Points, in no order, along strands that fork and pass close to each other.
In the rows, zero is written as 128.
Points whose rows are less than 131 apart are linked; no others are. Some points are linked to none.
<1242>: [131  99  96  93 135 101 167 118  78  96 109 145 152 102 155 135 153 159
 104 128 136 127 177 132  80 134 170 113 108 114 162 156 117 211 106]
<506>: [106 106 115 139 143 103 187 188 116 140 157 177 146 130 135 183 154 111
 120 101 155 121 102 157  36 110 165 117 114 168 143 157 103 193 122]
<1428>: [170  94 136  93 128  72 189  87  46  65  79 136 156  61 185 163 113 134
 122 122 170 180 176 149  73 153 149 109 108 125 134 142 127 151 124]
<1191>: [ 48  81 108  95 186 157 101 181 156 114 173 125 129 156 102 166 128 116
  62 129  96  95 114  92 119  53 113 113 166  83 138 165 138 189 172]
<1671>: [175 128 159 156 132 170 103 123 165 122 122  75  59 118 100  73 117 153
 105 121  87 133 105 102 175 139  78 108 128 133  94 109 140  75 170]
<382>: [104 140 147 120 147 161 109 186 191 168 141 111 109 190  75 104  93 135
 132 120 112 105  75 122 213  92 106 118 156 163 119 115 142  72 158]
<360>: [113 109 160 187  96 150  94 179 132 134 148  97  90 113 102 114 144 127
 133 171 132 108 123 145 126 160 130 100 153 131 143 144  62 137 102]
<1152>: [ 77  99 119 146 153 184  69 200 181 145 153 114 109 172  98 130 126 136
 101 159  98  80  90 124 172 114 136 109 188 127 124 137 101 126 105]
<431>: [147 120 116 155 127 135 132 128  99 101 109 104 109  63 142 110 149 202
  86 160 121 107 154 134 121 150 153 101 120 102 119 127  85 135 116]
<623>: [ 69 109  88  94 179 189  70  80 125 122 123 136 150 125 118 121 134 121
 154 150 114  81 142 100 179  96 113 151 133  82 101 108 154 140 163]
<802>: [135 138 176 138  89  76 131 132 125 141 149 116 135 145 123 155  86  75
 173  93 180 206 102 146  98 126 116 141 127 164 122 128 104 108 143]
<1704>: [131 107 105  85 178 106 180 128  90  92 115 117 132 119 170 157 135 130
  63 103 111 159 123 110  87  86 132 103 141 109 152 163 159 173 177]
<1292>: [132 154 148 145 159 149 161 171 169 136 143 100  84 154 115 122 106 157
 104  95  87 126  93 107 169  88 116 140 119 132 116 108 147  72 212]
<1213>: [163 114 158 173 108 145 125 139 114 113 116  78  91  89 120  82 137 179
  91 142 123 103 137 129 146 135 132  98 125 124 120 113  71 118 141]
<787>: [153 118 128 158 128 114 190 228 161 169 174 122 107 149  67 158 144 117
  84  61 170 108  66 136  80  91 166  86 120 179 152 153  64 175 131]
<100>: [115  88  86  69 176 148 158 134 120 133 148 141 149 160 124 138 125 148
 127 117 115 111 142 123 134  74 166 159 128 125 125 127 141 147 181]
<1397>: [113 113  78 109 177 147  76  59 111  86 104 140 140  62 144 114 122 135
 110 141  95 136 163  86 177 108  77 131 113  75 105 118 169 141 179]
<1563>: [140 123  77  93 150 140 105  23  84  87  91 120 132  76 133  95 144 142
 148 147 147 109 168 111 158 155 123 134  97 107  90 102 171 126 141]
<1233>: [127 104 119 136 150 127 168 207 142 136 170 117  96 148  87 158 177 121
  64  86 128 114  76 126  70 101 147  75 142 159 141 172  94 201 124]
<1451>: [157 136 172 200  85  94 148 180 162 137 151 106  78 153  94 122 123 132
 110  99 149 147 105 130 111 140 144 113 119 155 157 128  49 116 103]
<1536>: [201 190 138 180  82 123 123 114 185 143 118  94  90 145 113  84 105 154
 133 108 148 120 103 129 145 176 114 133 116 160 116  68  82  39 119]
<52>: [108 112 114 124 164 137  96 168 165 114 123 136 124 138 128 152 166 146
  67 148  89 145  99  97 128 120  90  98 189  98 154 148 146 176 120]
<772>: [178 168 133 170 103 131 156 178 158 129 110 120 110 111 154 113 154 130
  99 131 102 160 102 145 126 141 116 100 147 142 160 130 100 100 112]
<1087>: [ 63 136  70 104 161 181  38  70 139 130 107 154 156 122 121 113 143 115
 173 164 119  68 159 110 179 134 108 140 131  71 103 117 152 148  97]
<577>: [183 116 171 133 126 132 154 169 124 132 130  69  88 119  98  93 133 176
  79 104 126 131 118 116 159 110 123  98 136 151 128 114  80 127 189]
<1012>: [ 70 109  73  80 167 161 100  99 111 130 144 141 153 134 123 157 122 144
 161 168 107  82 173 133 114 125 175 152 119  63 105 153 131 163 115]
<445>: [122 134 104 134 129 154  93  70 112 145 122 119 124 109 110 114 126 136
 191 164 137  87 154 141 122 150 147 142 102  95  92 129 129 112 107]
<737>: [117 118 111 148 147 147  93 148 154 108 139 126 120 123 111 120 159 177
  78 154  93 127 131 105 162 129  90  95 178 131 144 112 122 140 128]
<1509>: [113 125 100 111 174 125 112  63  87  96 121 133 142  91 167 133  96  98
 135 110 110 144 155 116 155  99  90 141 112 111  93 121 187 118 210]
<1094>: [143  64 137 118 164 119 159 171  99 108 138  81  79  75 129 137 152 159
  44 117 122 112 137 108  79  68 133  96 146 110 126 182 113 193 183]
<310>: [104 109 122 139 142 157 125 110 126 108 131 111 104 122 123 133 143 141
 138 164  96 124 135 124  93 117 116 110 144  92 145 158 153 123 135]
<731>: [159 172  97 144  98 135 110  50 131 143 109 154 135 115 108  81 143 102
 188 111 164 115 147 130 173 165 117 142  85 172 104  69 141  81  91]
<1088>: [ 82  82 145  91 140 121 152 126  73 134 150 131 161 142 146 169 102 110
 162  99 157 127 143 137  61  85 170 144 135 139 124 150 127 154 144]
<880>: [174 162 121 149  87 106 146  93 122 124 110 139 144 117 148 126 135 153
 141 121 143 142 146 132 129 170 166 157  95 133 127  95 121  93  69]
<611>: [107 108 126 142 161 153  91 106 118  98 129  97 103  91 123 113 129 143
  95 133  92 125 144  91 180  90  92 119 135  90 108 124 143 124 186]
<1232>: [ 76  96  85  93 164 158  72 138 158  99 121 137 146 131 136 126 149 148
  80 156  89 127 137  92 126 110  85 109 166  70 156 152 136 195 137]
<1139>: [140 120 175 170  90 127 114 110 113 103 111  94  80  91 130 108 136 109
 171 159 148 146 119 151  96 162 100 116 111 131 108 132 118  98 135]
<1145>: [128 131 131 141 160 165  91 146 194 150 138 121  89 172  87 110 107 120
 132 133  76 126  91 112 181 102  88 124 150 114 124 134 157  83 152]
<583>: [139 149 179 130 113  73 181 167 128 140 151 103 119 161 126 164  82  99
 131  66 159 181  98 137  91 102 133 130 122 157 127 137 122 112 181]
<763>: [138 116 173 172 112 126 140 206 160 143 169 100  84 169  75 124 125 125
  99 114 128 122  99 137 135 117 136 103 137 160 141 134  70 130 146]
<928>: [153 152  94 131 132 149 103 112 150 129 108 142 140 123 129 102 161 156
 113 158  97 134 139 120 172 148  98 109 165 121 152 106 127 117 100]
<112>: [146 160  85 110 133 144 104  46 123 132  86 172 155 107 138 115 156 102
 182 152 126 121 160 126 162 159  95 142 127 107 137 112 178 118  88]
<1056>: [134 158 151 135  75 106 121  86 125 127 108 149 144 136 147 107 153 115
 145 130 130 153 129 124 129 151 121 146 117 138 138 115 134 104  50]
<1608>: [149 162 155 164  79 112 120 149 174 166 136 132 123 158 101 116 108 101
 169 116 145 151 105 145 143 126 112 136 130 155 144 122 110  77 103]
<1264>: [101 144  72 118 151 170  70 114 163 151 137 159 152 174 119 107 121 134
 115 153  89  75 123 129 190 127 153 148 126 106 100 112 116 100  75]
<1717>: [112 115  61  99 174 154 112 113 124 110 104 156 149 111 173 113 144 163
  92 163  75 119 138 105 134 139 142 149 108  68 135 144 143 157 119]
<1298>: [128 163  90 124 137 159  98  83 154 146 133 166 157 151 130 111 118 112
 132 126  83  98 134 121 193 123 134 164  90 109  95 100 169  83 100]
<237>: [112 132 104 121 164 157 157 193 144 136 164 117 127 148 116 131 147 154
  66 113  92 114  98 120 156  87 145 111 147 141 137 123 106 139 178]
<1642>: [137 133 133 156 143 147  95  83 134 102 107  99  87  90 128  83 122 130
 122 116  98 128 124 102 179 109  78 117 104 120  90 111 167  89 176]
<188>: [ 96  84 169 151 136 143 123 247 174 133 175  78  59 170  82 154 112  82
  76 112 109 126  71 109 140 115 125  86 176 147 153 180 160 154 154]
<1620>: [ 94 117 165 148 141 122 129 201 146 110 154  82  72 148 122 141 120  93
  83 118 100 161  89 115 143 111  94  92 168 144 146 164 156 138 190]
<1712>: [188 219 120 146 104 128 103  98 181 178 118 147 133 147 117  80 118  97
 133 116 121 109 113 138 206 156  78 145 114 146 106  82 135  53 114]
<94>: [130 136 100 130 153 100 186 132 102 119 140 172 170 137 177 172  86 114
 110  92 112 131 153 138 113  97 153 157  96 124 146 130 180 133 175]
<1593>: [131 144 130 131  87 111 134  89  97 147 142 158 183 101 132 157  98 101
 195 143 165 137 163 160  90 157 149 154  93 111 124 123 122 122  93]
<72>: [ 99  96 123  95 143 143 139  97  65 120 131 126 163  99 162 162 118 125
 155 119 128 129 170 129  96 102 159 146 125 109 109 139 152 154 149]
<1100>: [138 111 182 186  74 140 110 167 132 113 147  70  73  99 106 110 134 117
 143 154 152 141 106 146 118 169 117 107 134 154 121 121  79 103 141]
<1365>: [135 179 154 139 111 140 104 171 188 183 134 132 130 176  97 107 115  97
 148 127 124 124  82 138 207 118  95 127 157 163 131 107 125  73 118]
<384>: [173 174 145 197  78 136  66 114 171 155 122 112  80 107 116  83 130 110
 146 159 139 110 115 143 152 202  84 123 145 148 105 107  84  54  64]
<1107>: [124 141 199 144  98 109 147 194 154 120 144  72  66 155 107 117 124  95
 108 111 122 177  82 116 151 140  85  88 159 172 162 145 142 120 164]
<280>: [134 140 143 152  98 140  74 102 142 155 131 120 131 150  76  96 141 128
 161 155 158  99 126 132 169 163 115 125 146 141 121  92  68 112  77]
<1361>: [109  96  79 108 153 122 145 153 122 131 135 176 158 139 131 139 152 168
 103 133 109 102 149 135  91 120 167 133 116 120 143 148 122 200 110]
<306>: [113 133 184 153  80 141  71 137 139 137 112  88 107 135 106  88 139  75
 156 147 143 136  98 126 176 145  77 103 160 140 141 131 126 126 107]
<933>: [185 179 137 183  64 128 111 101 165 161 118 129 111 108 119  95 134 132
 169 141 166 121 119 139 132 189 120 149 112 147 131  85  67  48  60]
<654>: [187 175 127 172 104 107 147 128 167 119 117 114  95 131 131 120 118 156
 136  97 129 153 127 137 141 145 124 135 117 144 116  87 118  62 153]
<475>: [ 61 101 120 101 148 137 111 130 108 148 149 162 165 137 118 189 105 124
 181 149 133  94 170 153  79 111 176 145 131  87 104 163 128 169  96]
<850>: [102  81  86  58 168 138 130  93  69 110 126 168 186  99 186 163 102 127
 154 123 119 133 200 134  96 137 160 164 116 105 112 147 171 185 136]
<1064>: [ 79  79 148 131 142 152  80 232 178 141 165 110 100 178  85 143 120 103
  84 139 103 109  80 130 146 104 117 104 176 135 124 165 132 165 134]
<1409>: [ 68  82 155 113 119 125 122 164 125 142 157 132 141 171 112 156 105 109
 168 127 162 118 101 152  81  85 164 145 136 158 105 147 117 134 122]
<128>: [117 127 143 151  99 133 148 147 123 123 142  86 113 122 133 110 116 129
 152  98 136 147 123 137 117  88 137 115 124 163 139 131 135  99 161]
<1624>: [116  96 157 139 161 100 141 172 115 123 150 105 104 136 130 162 115 122
  92 107 126 137 108 125  96  78 113 116 155 126 122 162 151 160 201]
<358>: [135  96 154 112 143  76 174  89  39 107 126 142 156  99 187 179  79 109
 158  90 180 159 164 144  58 133 149 152 122 150 117 125 132 133 173]
<28>: [182 189 110 117  90 118 112  71 148 148 103 170 141 134 149  85 166 108
 124 146 113 125 141 125 174 182 106 159 122 136 131 100 126  85  38]
<1633>: [163 159 178 152 102 100 141 158 141 101 102  69  69 117 136  94 119 123
  91 109 121 184 101 126 165 139  83  84 135 150 137 134 123  99 165]
<1124>: [109  88  91  88 175 162 152  86  95 102 145 132 140 101 136 153 137 166
 126 127 100 115 172  95 125  88 156 158 121  96 115 120 164 130 169]
<263>: [103 112 145 128 119 119  76 111 112 122 123 117 134 141 103 118 152 143
 156 154 160 114 136 127 150 142 122 130 150 130 110 108 101 158 120]
<907>: [108 154 148  87 123 131 109 113 137 156 134 121 159 183  99 113 115  99
 162 114 143 130  90 130 180 106 113 146 126 155  96 101 153 108 152]
<778>: [128 134 167 115  95  99 143 101 102 119 113 134 169 141 136 137 133 105
 143 110 149 170 131 125 119 123 113 122 138 138 153 120 143 140 108]
<1558>: [ 97 134 134  83 111 125 120 163 156 168 139 158 193 199  96 129 109 109
 141 129 148 115  91 152 160  93 142 142 136 156 125 111 126 129 106]
<631>: [121 109 125  96 138 102 163  86  48 115 110 172 171  85 180 189 103 129
 180 124 161 145 195 138  79 189 198 169  96 112 131 143 142 170  76]
<582>: [163 148 152 131  77  67 181 101 108 141 120 176 175 119 168 157  86  71
 178  95 202 199 122 143  82 166 141 183  81 154 168 107  98 102 108]
<831>: [165 126  98 101 131 101 147  64  71  94  90 154 151 101 168 116 122 120
 152 144 139 136 187 150 141 174 148 156  70 114 131 119 139 149 129]
<1366>: [109 110  95  72 152 136 135  84  70 122 104 173 188  95 183 171 105 133
 168 146 127 118 188 133 110 187 184 180  98  85 125 144 182 185  82]
<401>: [ 70 122 101 100 155 132 108 126 147 127 128 199 177 173 142 163 138 134
 127 154 100  97 135 123 127 119 145 160 135  95 134 129 160 152  80]
<1396>: [101 140 113 145 121 170  63 115 184 153 130 158 108 145 100 110 155 114
 175 185  99  92 133 136 146 153  88 128 165 120 126 135 138  91  53]
<1616>: [120 144 115 150 129 175  78 135 180 149 126 132 110 157 110  99 160 142
 131 164 102 101 109 116 181 153  97 116 198 148 147 105 113  87  70]
<425>: [134 137 108 169 127 165  85  87 138 132 119 123 100 103 119  86 138 152
 165 146 117  93 134 133 147 149 121 138 104 132  79 101 133  79 119]
<700>: [ 78  97 177 159  85 154  80 163 150 141 151  99 114 147  78 119 119  92
 174 146 152 106 108 136 152 118 110 112 158 156 137 130 133 118 118]
<786>: [119 144 146 126 143  83 183 145 109 135 141 145 156 162 164 173  80 111
 120  62 134 156 117 134 101  88 146 147 119 158 132 126 168 116 175]
<496>: [143 118 142 162 125 153  86 141 166 139 135  97  79 145 107  97 118 140
 144 137 104 123 105 134 143 132 112 130 134 137  98 126 132  83 140]
<1045>: [ 99 120 160 140  94  98 130  98  88 108 103 136 125  81 139 143 155 144
 177 157 166 155 153 132  77 169 142 117 126 120 146 147  95 150  60]
<1029>: [129 141 170 114 113 163  94 125 136 131 101  95 128 124 125  87 149 104
 136 142 112 148  93 117 175 128  61 103 158 129 131 119 158 122 141]
<691>: [152 152  98 111 145 153 104  70 138 109  69 153 146  93 156  97 161 134
 119 157  94 141 131 102 181 142  67 120 138 100 142 107 178 110 112]
<41>: [132 133 130 102 153 117 156 119 118 124 125  96 134 130 146 120 103 156
  97 107 118 141 108 103 135  82 115 138 127 120 125 128 187 109 208]
<489>: [132  74  98  96 165 112 166 136  87 104 117 116 116  91 137 145 164 173
  79 129 137 108 159 114  55  96 154  98 137  99 147 178 115 217 138]
<634>: [104  90  86  78 191 111 179 115  76 101 123 166 165 129 190 177 122 130
  77 112 113 122 141 115  51 112 151 134 122 104 156 165 177 198 148]
<584>: [116 128 144 142 112 128 139 172 147 146 146 154 151 156 101 144 159 126
 116 136 125 121 115 139 114 117 135 115 146 138 156 132 102 159  99]
<967>: [101  80 136 133 132 165 110 180 129 122 166  55  84 125 110 112 130 137
  72 137  98 102 110 109 120  91 139 101 153 110 132 168 122 149 157]
<185>: [161 179 116  98 112 116 152  79 112 116 102 126 147 138 150  86 139 119
 141 111 140 150 120 131 185 156 122 151  92 165 123  77 148  93 152]
<1370>: [132 111  97 106 163 111 185 141 102 128 153 115 126 149 140 164 132 152
 111 117 147 110 123 135  88  95 192 154 124 127 122 135 128 136 182]
<152>: [ 84 121 132  89 113 121 119 113 101 122 107 156 186 148 154 147 147 105
 154 136 147 135 149 133  99 132 127 129 149 118 163 133 136 190  90]
<1649>: [146 117 125 151 141  96 138 146 119 102 116 121 101 121 135 136 150 151
  77 125 110 152 138 123 106 117 131  89 140 113 148 157 113 172 122]
<159>: [116 162  85 105  96 131  89  72 137 167 130 180 162 117 116 125 125 107
 218 158 150 108 172 150 127 187 156 164 103 122 107 126 131 108  21]
<1677>: [142  87 132 115 126 103 159 106  63 102 125  90 106  62 146 141 125 167
 139 136 163 127 185 137  70 115 175 127 111 107 111 155 101 150 148]
<92>: [129 134 185 161 106 140 115 187 162 139 146  88  87 164  86  90 125 121
  93 131 109 124  96 121 179 142  91  90 160 162 160 123 106 119 146]
<1664>: [165 159 164 196  56  94 120 159 184 159 153 128  96 146  95 124 118 106
 140 123 165 156 110 133 121 156 124 129 135 141 167 123  55  79  63]
<745>: [153 132 154 131 100  65 180 126 111 145 116 191 170 138 156 159 126  96
 154 117 175 177 118 144  66 155 146 161 102 145 171 129 102 147  89]
<43>: [145 147  93 108 126 119 136 132 137 146 133 159 165 164 142 110 112 114
 121 124  99 135 135 152 146 121 143 150 100 129 134 129 133 135 137]
<449>: [119 141 106 106 154 146 122 144 154 123 151 121 125 148 109  91 133 165
  76 118  78 139 119 104 191 108  96 110 143 150 131 105 130 119 176]
<908>: [ 42 100 129  88 161 146  97 139 158 112 144 178 155 187 135 165 131  96
 134 137  86 127 122 126 109  88 103 135 161 118 128 146 166 156 121]
<1647>: [182 152 107 128 102 130 133  36 105 120  82 174 153  63 153 118 127 117
 184 122 148 130 179 131 142 192 131 165  62 134  97  91 186 103  67]
<1737>: [133 107 179 150  85 107 141 168 123 147 162 113 136 113 108 169 111  97
 160 121 179 179 100 152  63 129 139 129 126 144 123 140  80 126 134]
<76>: [113 142 111 149 109 141  88 121 148 168 135 161 137 142  94 110 136 158
 175 182 138  76 148 154 136 171 149 140 132 126 126 117  69 117  50]
<140>: [166 109 129 107 144  58 211  95  54  66 101 137 135  88 199 160  90 124
  99  98 157 160 174 148  66 128 143 121  99 140 141 134 149 134 183]
<925>: [ 98 141 109  93 130 127 103  66 101 125  92 169 175 132 166 137 135  77
 190 148 131 134 164 133 121 147 103 143 139 105 148 138 167 154  92]
<988>: [175 147 128 156 120 147 130 195 172 168 127 124 120 148 116 100 155 146
  92 133 110 136  92 136 142 150 122  93 176 161 173 128  64 128  88]
<1598>: [164 178 132 120  78 103 145  65 119 136 105 123 145 121 130  85 117  92
 182  93 187 158 119 131 156 156 118 150  76 173 123  73 128  77 135]
<1154>: [169 141 152 187 105 131 139 180 161  96 128  74  59 112 134 105 131 153
  56 122  95 148 101 123 126 144 112  82 145 138 142 134 114  90 138]
<1711>: [155  94  98  78 148 105 173  78  54  59  88 127 154  49 187 148 114 161
  99 137 136 147 194 132 101 140 155 121  98  98 122 139 168 150 136]
<330>: [ 69 123 139  76 148 138 106 177 182 140 146 166 158 219  95 153 120  97
 124 136 110 121  89 139 154  80 111 126 161 139 122 134 142 141 121]
<1606>: [106 139 111 122 138 136  99  33  84 110 131 117 132 100 139 132 108  79
 174 114 138 133 160 129 122 122 104 129 109 122  74 119 184 102 154]
<625>: [118  99 147  94 177  90 183 168  86 127 133 113 120 140 163 162 123 110
  75  76 134 142 104 118  71  68 134 117 143 145 132 171 140 189 200]
<766>: [137 147 143 143  87 103 104 137 161 181 134 173 146 164  95 126 137 111
 165 174 160 112 119 149 115 162 139 154 135 119 150 133  59 119  33]
<386>: [156 149 149 157  89  72 147 149 144 170 121 167 157 155 121 143 134 114
 145 147 182 139  97 145  97 151 137 157 119 127 174 123  79 129  80]
<467>: [189 160 135 157 113 112 199 180 160 129 126 107  94 140 136 126 127 172
 100  76 129 146 104 134 109 123 160 131 106 156 135 103  95  96 163]
<408>: [ 65  92 137 122 144 129 104 157 129 125 139 147 143 148 149 153 123 117
 158 134 121 141 112 142 101  98 118 137 160 153 112 140 160 139 142]
<275>: [127 165  83 107 118 142 110  25 101 141 102 174 145  71 136 124 129 110
 219 150 145 103 190 131 128 209 149 160  71 111 101 122 181 119  41]
<348>: [136 173 155 123 136 157 116  97 138 133 102 101 108 123 129  89 129  89
 153 117 109 148  90 117 186 121  66 123 121 138 103 109 175  85 178]
<632>: [118 102 118 130 138  92 158 128  86 108 156  82  88 117 144 155 121 146
 109 113 149 120 153 129  66  92 183 137 126 113 111 162 111 138 163]
<1104>: [189 195 176 161  85 137 127 153 183 149 116  86  88 136 113  77 122 142
  96 109 121 145  85 119 187 174  80 104 154 178 134  87  96  51 114]
<1196>: [150 186 129 154 110 156  94 127 181 179 142 157 140 169  90 104 117  91
 144 143 110  87 116 152 204 130 103 135 132 134 115  95 101  64  96]
<1461>: [132 106 143 158 118 101 193 204 140 150 167 142 118 135 101 164 135 120
 132  72 170 143  96 144  60  88 161 114 114 182 153 145  81 155 142]
<752>: [115 127  52  81 173 156  81  17  97  96  80 156 156  71 151 119 139 132
 158 158 134  98 171  93 164 180 119 158  95  86  94 103 204 149 111]
<31>: [112 134  65  86 138 158 103  64 110 135 128 147 159 111 126 122 119 142
 173 174 114  97 179 140 116 166 157 151  94  73 107 141 153 143  95]
<638>: [ 86  94 104 134 158 143 150 189 130 123 180 126 108 139  97 163 172 152
  57 117 117  76 108 117  79  87 170  95 142 134 132 156 106 186 122]
<1205>: [112  88  92  82 171 117 147  95  77  51  87 130 139  68 183 128 153 167
  72 143 110 142 170 102 133 114 131 107 123  97 137 140 147 171 147]
<307>: [175 188 107 172  85 141  94  66 144 167 117 141 133 118 106  78 124 119
 172 133 164  74 136 138 166 185 132 153  85 143 105  72  91  62  65]
<1244>: [122 141 135 134 160 152 182 236 175 153 173  98  86 156  92 126 126 154
  55  86  98 114  65 113 148  86 131  93 145 166 147 144 121 126 189]
<525>: [ 87  75 186 162 112 146  96 196 134 124 148 107  97 123  97 149 153 106
 125 164 126 112 120 134  97 144 121  94 165 115 141 171 103 190 101]
<1330>: [116  75 125 108 168 145 136 173 123 107 169  64  73  89 127 124 134 158
  20 125  94 114 110  84 108  66 124 115 148  98 121 168 130 153 204]
<991>: [154 129 116 159 133  65 183 143 116 115 123 155 127 136 145 158 135 154
  88  91 137 140 138 129  86 119 169 127 106 138 151 138 120 164 120]
<1573>: [177 113 153  97 152 114 181 146 107 105 114  85 100 103 115 112 140 165
  64 106 115 155 134 110 143  87 114  89 134 125 138 136 116 149 199]
<1566>: [107 114 109  81 173 130 149 121 119 102 129 108 138 139 132 131 133 141
  69 112 104 141 122  81 139  75 110 112 153  94 164 145 160 165 190]
<383>: [ 92 132 124 106 158 157  90 103 129 143 124 118 149 159 111 106 117 121
 141 128 124  87 104 108 197  88 115 151 125 113  99 101 159 117 172]
<1456>: [ 74 121 115 124 127 151  75 125 155 148 131 161 123 153  97 133 145 136
 187 190 116  89 148 146 113 152 130 127 148 102 125 152 108 141  62]
<613>: [129 107 127  95 135 120 108  69  86  98  92 112 141 115 133 105 156 156
 140 144 149 122 152 112 150 135 122 132 129 120 107 103 139 158 142]
<126>: [163 111 127 180 151 157 136 193 157 118 156  82  66 108 109 120 141 181
  26 128  84 113 104 110 124 134 128  78 158 128 133 138  87 124 148]
<260>: [143 151 148 111 122  80 155 121 102 128 113 122 167 135 151 133 102 137
 111  95 147 163 122 124 138 109 115 132 125 143 133 110 175 130 175]
<1252>: [182 126 160 138  97  98 183 107  99  97  94 109 119  88 164 124 109 142
 150 105 165 159 136 147  84 136 140 142  82 137 112 108 115  98 175]
<522>: [153 194 186 161  97 135 144 189 189 160 133  72  74 167  98  91  92 131
 125  87 129 131  72 123 185 142 104 122 125 166 123  96 111  52 163]
<1105>: [153 163 165 130 141 125 202 199 161 142 138  97  90 150 112 133 120 155
 100  74 110 160  89 120 137  95 120 111 128 156 137 124 137 106 205]
<648>: [176 175 131 136  72  90 143  84 122 158 116 180 179 104 152 142 108  73
 188 130 173 163 147 152 114 175 121 172  91 129 148 113 130  94  78]
<93>: [128  83 160 125 103 101 146 106  79  99 119 101 110 100 127 128 134 133
 158 120 162 166 162 131  73 118 142 107 124 136 137 152  93 151 116]
<1327>: [ 94 133  98 123 157 178  78 169 182 153 145 146 155 169 118 117 123 147
  74 159  78  89  87 120 179 107 127 134 154 107 119 121 120 111 103]
<780>: [110  96 144 123 124 100 180 146  89 138 143 144 155 133 145 173 123 125
 150 120 168 126 111 146  23 119 176 141 112 142 142 150 115 157 122]
<341>: [ 91 120 123 135 135 154  90  96 123 125 151 100 113 131 113 140 103  87
 181 119 118 132 140 138 134  91 123 128 135 120  89 143 159  97 155]
<1230>: [102 146 116  92 114 137 108 121 154 151 127 194 187 164 139 152 155 109
 155 160 114 115 132 139 134 140 136 168 144 122 120 117 147 126  44]
<697>: [132 134  85 151 142 124 127 152 128 131 131 148 137 118 143 129 154 193
  77 155 106  95 137 133 119 156 171 128 127 109 130 129  91 158  90]
<1018>: [164 142 144 140 100 122 135  62 100  92  88 111 105  82 156 105 132 120
 164 135 140 149 137 145 103 158 113 130  84 126  89 113 143  83 129]
<1381>: [111  74 144 124 137 113 129 149 110 110 122 123 115 121 111 142 159 146
  97 128 130 124 152 120  72 107 123  83 149 104 158 177 109 222 116]
<813>: [125 141  75  99 155 140 128  53 119 108 124 167 155 143 154 123 114 108
 137 117  92 126 159 115 170 137 138 172  84 109 111 109 193 111 132]
<548>: [108 144  80  84 118 153 103  89 136 157 131 172 188 152 121 141 112 113
 182 160 127  93 156 150 137 146 167 165 106  99 106 128 154 119  58]
<130>: [162 136 126 148 107  75 158 116 105 117  98 154 150 111 166 144 133 161
 111 133 142 139 143 136  99 155 156 145  98 119 140 125 138 139  95]
<842>: [146 134 138 144 108  95 170  84  63 121 116 150 174  91 177 169  78  88
 186 108 178 147 173 156  86 147 149 153  94 126 140 116 139 116 143]
<914>: [192 128 174 153  89 108 165 159 125 133 120 114 129  95 123 135 128 135
 145 113 161 178 114 149  97 139 131 131 107 140 128 114  69 121 148]

A fork is a point with three links, a tip a point with one. Leave the first point through the second and follow the links. Name the first fork or tip that comes.
<525> / <360> -> <786>
<1711> / <1428> -> <76>
<802> / <1737> -> <525>
<76> / <766> -> <1205>

Follow the links from the first point to the second, and from the first to the third. Name the last point that the two ways share.
<92> / <1396> / <307> -> <928>
<280> / <1298> / <772> -> <1620>
<1233> / <383> / <1647> -> <908>
<1056> / <1409> / <275> -> <548>
<1573> / <1292> / <1154> -> <778>
<1244> / <1671> / <1213> -> <778>
<1509> / <506> / <928> -> <496>
<1598> / <1232> / <1139> -> <737>
<613> / <1100> / <1620> -> <260>
